The views of a scene show one set of named points, each view turned or mirrored, shifted and resized as a whole, with a little noise and some points left out.

Scene 1
View 1
rozof: [ 11  -4 -31   3  16   1 -35 -34   7   9   0 -11 -28 -12 -11  17 -30 -26
 -27 -17 -26  -7 -24  17]
lir: [  1 -10 -12  -7  18   5 -14 -27   2   0  13  10  -5  -2   2  20 -10  -7
 -10 -19  -9 -14   2  -2]
rofo: [  4 -15 -15  -8  26   9  -9 -25   4   1  10  15   4  -2   0  13   6  -1
   2 -12  -9 -18   3  -4]
kad: [ -1  -6 -10  -2   2   5 -11 -20  10  -3  11   5 -10  13  -8  18 -21  -6
 -11 -23  -9 -18  -7  -1]
nemi: [  3 -12 -17   1   4  11  -4 -13  18  -4   8   9  -4  21 -13   9 -10   2
   0 -20 -11 -26 -12  -5]
ketuf: [  0 -26  -3 -13  19  15   0 -13   5  -5  22  35  19  16   4  12  14  17
  11 -24  -1 -26  11 -27]
bar: [  0 -23  -1 -11  14  14  -8 -14   3  -4  25  30  12  15   3  19   2  11
  -4 -32  -5 -21   8 -26]
veref: [ -2 -17  -3 -11  14  13  -4 -16   5  -6  21  25   8  13   2  17   1  10
   0 -26  -3 -22   8 -18]
zubur: [  4 -10 -21   3   8  12   2 -14  22  -4   1   7  -6  20 -16   3  -2   3
   9 -11  -8 -29 -13   1]
rerev: [  6 -12 -30  -2  31  13  12 -22  23  -1  -9   8   7   4 -13  -8  27   7
  36  10  -3 -34  -7   8]
favag: [ -3  15 -33  -2  29  -3  10 -40  13  -1 -19 -21 -18 -20 -10   5   2 -21
  23  23   1 -22  -3  43]
Sulud: [  2 -14 -17 -13  37   9   2 -30   2  -1   6  16  13 -12   4   8  24   3
  19   0   0 -22  12   0]
Mur: [ -1  -4 -18  -4  16   7   0 -23  11  -4   2   5  -6   3  -6  11  -2  -4
   8  -6  -4 -22  -3   7]
kose: [ -6  -9  -6  -9  12  10   4 -17   6  -7  14  17   5  13   0  16  -1   6
   7 -17   2 -24  10  -8]
gim: [ -7  18 -26   2   9   0  14 -29  20  -8 -17 -21 -22   2 -16   8 -12 -15
  17  13   2 -26 -10  38]
nako: [ -4   1 -14  -9  25   1  -5 -34  -1  -1   6   2  -7 -14   3  20  -6 -11
   1  -4  -1 -14   8  12]
nid: [ -3   5 -24  -4  25   3  10 -31  13  -4  -9  -6  -8  -7  -7   6   6  -8
  23  12   3 -24   1  25]
Kaded: [  5 -30   0 -10  11  17 -15 -10   3  -2  31  36  14  22   2  19   1  14
 -11 -42 -11 -21   4 -36]
divok: [  2   3 -25   1  13   2  -8 -29  12   0  -4 -10 -20  -2 -11  13 -18 -16
  -3  -4 -10 -17 -12  20]
Doz: [ -8   3  -9  -2   2   5  11 -17  15 -11   5   4  -7  18  -9  14 -12   0
  10 -11   5 -28   2   7]
View 2
zubur: [ -3  17  -6   9  30  -8  -6  -8  -4 -10 -21   2  -2  -6   4 -12 -11  14
  21   3 -22  18  15 -14]
kad: [ -9  20 -13  18  10  -2   0  -7  -4 -10 -29  -4 -14   5   3   6 -14  16
  15   9  -4  17   7  -9]
bar: [-22  28 -15  26  27   4  21  19 -19  21 -24   5  -8   6   4   4 -18  31
 -10  27 -31  29  23 -21]
rozof: [ 31   1 -24  -2 -12  -6 -22 -29  -1  -1 -36  -9 -22   8   2  13 -11  24
  29   7  27  22 -23  -9]
nako: [  1  12  -4   8  18  -2  19 -23   6  -3 -33  -8 -13  10 -19  -6 -18  25
  -7  10  -2  17 -26 -36]
favag: [ 27   1  13 -13  35 -15   2 -55  24 -27 -27 -10  -3  -2 -30 -35 -12  14
  13 -17   1   6 -46 -46]
nid: [  5  12  10   0  42 -11   9 -33  14 -20 -24  -4   1  -4 -21 -31 -14  13
   8  -8 -17   9 -17 -36]
nemi: [ -4  19  -9  11  26  -6  -7  -3  -9  -4 -22   3  -4  -4   7  -8 -11  15
  19   6 -21  21  19 -11]
divok: [ 13   8  -7   0  13  -9  -9 -30   7 -17 -30  -8 -10   1  -7  -7 -11  15
  22  -3   6  14 -17 -18]
lir: [ -3  17 -14  14  12   1  10 -10  -4   8 -31  -3 -16   9  -5   4 -17  27
   0  18  -5  21  -8 -23]
veref: [-18  26  -7  20  33   1  20   7 -10   8 -24   3  -5   3  -3  -6 -17  26
  -8  19 -29  23  12 -26]
ketuf: [-21  31  -7  22  43   2  26  20 -19  23 -19  12   0   1   0 -10 -18  32
 -16  25 -44  29  22 -30]
kose: [-23  27  -2  20  33   1  21   2  -3  -1 -26  -1  -5   3  -7 -10 -18  22
  -6  13 -28  19   9 -27]
Doz: [-21  23   4  17  31  -5  11 -14   7 -23 -27  -7  -4  -2  -7 -14 -15   9
  10  -2 -21  11   9 -18]
Sulud: [  6  17   2   3  46  -4  26 -13  -4  19 -22   7   1   1 -20 -24 -20  35
 -18  16 -30  24 -16 -51]
Mur: [  1  15   0   6  31  -6   7 -17   2  -7 -25  -1  -5  -1  -8 -16 -14  21
   7   3 -16  17  -5 -28]
gim: [  9   8  13  -5  31 -15  -6 -47  23 -42 -28 -12  -2  -5 -20 -29 -11   2
  26 -22  -4   3 -23 -28]
View 3
Doz: [-11  -8  -4   1 -14   9   5 -26  10 -13 -10  -9 -11  -2 -19  -9 -17  13
  15   3 -26  30 -22  -4]
rozof: [ -6  -5 -27  -2  17   6  21 -15  25 -45  -1  -3   8 -11 -36  31  -4 -24
  10 -28  -8  -9  -7   0]
favag: [-13   3   9 -31 -12   8  23 -44   6 -37 -13 -12  15  -5 -55  23 -37  26
  45 -22  -5  19 -18  12]
Mur: [-11  -2   0  -6  -6   5   4 -22   6 -17  -4  -7  -3  -3 -20   5 -22  10
  21   1 -14  12 -19   1]
ketuf: [ -9   0  14  11  -4  -3 -12 -12   1  10   7   0 -20   1  20 -17 -19   8
  11  34 -15  -4 -25  -8]
gim: [-14  -7  -8 -18 -16  14  17 -37   8 -33 -17 -16   6  -7 -52  14 -28  22
  32 -23 -20  38 -16   9]
nemi: [-12 -12 -19   6  -5   6  -7  -9   3 -10  -2  -6  -7  -7  -9   3 -14   1
   9   3 -22  15 -15   1]
rerev: [-15  -3   9 -17 -13   1 -11 -18 -17  -5   2  -7   3  -3 -15  12 -41  27
  36  11  -5   9 -17  14]
veref: [ -9  -2   6   8  -2   1  -2 -16   8  -1   2  -2 -15   0   4 -10 -15   6
  12  20 -18   3 -24  -7]
divok: [-10  -6 -14  -8  -1   9  15 -25  15 -33  -8  -8   3  -9 -38  18 -16   1
  19 -17 -14  12 -14   3]
Kaded: [ -7  -5  -2  22   7  -3 -13   0   9   6  10   3 -23  -1  25 -16  -3 -10
  -4  31 -19 -11 -21 -12]
kad: [ -8  -8 -17   9   1   7   8 -16  17 -19  -4  -5  -9  -5 -15   0  -6  -7
   6  -1 -22  12 -17  -7]
lir: [ -6   1   0   4   7   2  12 -22  20 -20   0  -1  -8  -3 -12   2  -9  -6
  12   2 -13  -5 -19  -9]
bar: [ -8  -2   4  16   2  -1  -8  -9   9   3   6   2 -19  -1  15 -14  -9  -3
   4  26 -18  -5 -22 -13]
rofo: [ -9   3   9  -1   1  -1   3 -19   9 -12   3  -2  -6  -3  -7   5 -20   4
  19   9  -8  -8 -20  -3]
kose: [-10  -1   8   5  -6   1   0 -21   9  -3  -2  -4 -15   0  -2 -12 -17  10
  14  17 -20   9 -24  -8]
nako: [ -6   6  13  -8   1   4  21 -34  21 -25  -5  -4  -3  -3 -24   5 -18   6
  23  -2  -9   0 -21  -7]
zubur: [-14 -14 -15   0  -9   6  -9 -11  -5 -11  -2  -9  -4  -5 -15   5 -21   9
  16   4 -20  21 -15   6]
View 4
Sulud: [ 14 -14  -4   3   3  14 -19   0 -26 -34   7  47  10  22   1  -1  25  -2
  -9   7  34  -7  18  12]
rozof: [  8  -1  44  34   0  -2  16  20  -1   2 -52  42 -32  21   2 -15 -23 -53
   7 -19  25  -6  11   6]
Mur: [  7 -17   4  18   4  13   7   5 -15  -7  -9  37   2  21  -5   3   5 -15
  -4  -6  22   3  23   1]
favag: [ 35  -1  10  32  38  16  21  22  14  10  -7  44  22  40  -2   1   2 -14
 -13   0  41 -30  -9 -10]
rerev: [ 26 -31   3  21   6  19  -2   4 -14 -16  20  44  24  13  17  -2  24  -7
 -15   9  26   1  23  -6]
Doz: [ -4 -18 -13  18   3  17  19   1 -17   5  -8  26   4  24 -21  13   0  -9
  -5 -11  12  13  31  -6]
veref: [-11 -21  -9   3 -15  12  -6  -8 -36 -23  -5  33  -7  16 -12   7  12  -9
   1  -5  15  17  39   9]
Kaded: [-26 -28  -1  -2 -39   7 -18 -17 -51 -38 -12  31 -25   1  -7   2  11 -18
   8  -8   7  35  54  19]
lir: [ -6  -6   7  10  -8   6  -2   3 -26 -20 -25  38 -18  21 -13   0   0 -24
   4 -12  23   4  23  15]
divok: [ 12  -8  18  30  10   8  20  15  -1   6 -28  36  -6  25  -6  -2 -11 -31
  -1 -13  23  -5  13  -3]
kose: [-11 -20 -13   6  -9  15  -2  -7 -33 -19  -4  33  -2  19 -16  10  11  -7
  -1  -5  16  15  35   7]
ketuf: [-13 -29 -12  -3 -25  14 -19 -15 -46 -38   7  35  -5   7  -7   5  25  -2
  -1   0  14  26  47  14]
nako: [  5   2   2  11   9   9   0   8 -16 -13 -21  40  -6  33 -15   3   2 -16
  -2  -7  31 -13   9  12]
rofo: [  3 -13   7   9  -8   9 -11   0 -27 -27 -10  42  -7  16  -2  -2  11 -17
  -2  -3  25   4  24  12]
bar: [-20 -22  -4  -2 -27   8 -14 -12 -45 -32  -9  33 -17   8 -12   5  11 -13
   5  -8  12  25  47  17]
zubur: [  6 -31   7  26  -5  16  16   3 -15  -1  -3  30   2   9   1   2   3 -18
  -5  -6  13  19  37 -10]
kad: [-10 -14   7  19  -8   8  14   2 -22  -2 -27  29 -18  18 -16   3 -10 -28
   5 -16  11  15  33   3]
nid: [ 22 -10  -2  23  22  18  11  10  -3   0   0  41  18  32  -3   3   9  -8
 -12   1  31 -13   8  -6]
gim: [ 22 -10   2  38  31  18  36  17  11  25 -10  31  18  36 -11   8  -7 -15
 -12  -8  24 -11   6 -19]
nemi: [ -3 -29   9  23 -13  11  13   0 -21  -4 -11  30  -8   9  -3   2  -1 -23
   0 -11  10  23  40  -4]

In a view up to two points have been moved. Name them for each view, in the order of its rows, or write -.
view 1 | veref, rerev
view 2 | zubur, nid
view 3 | -
view 4 | -
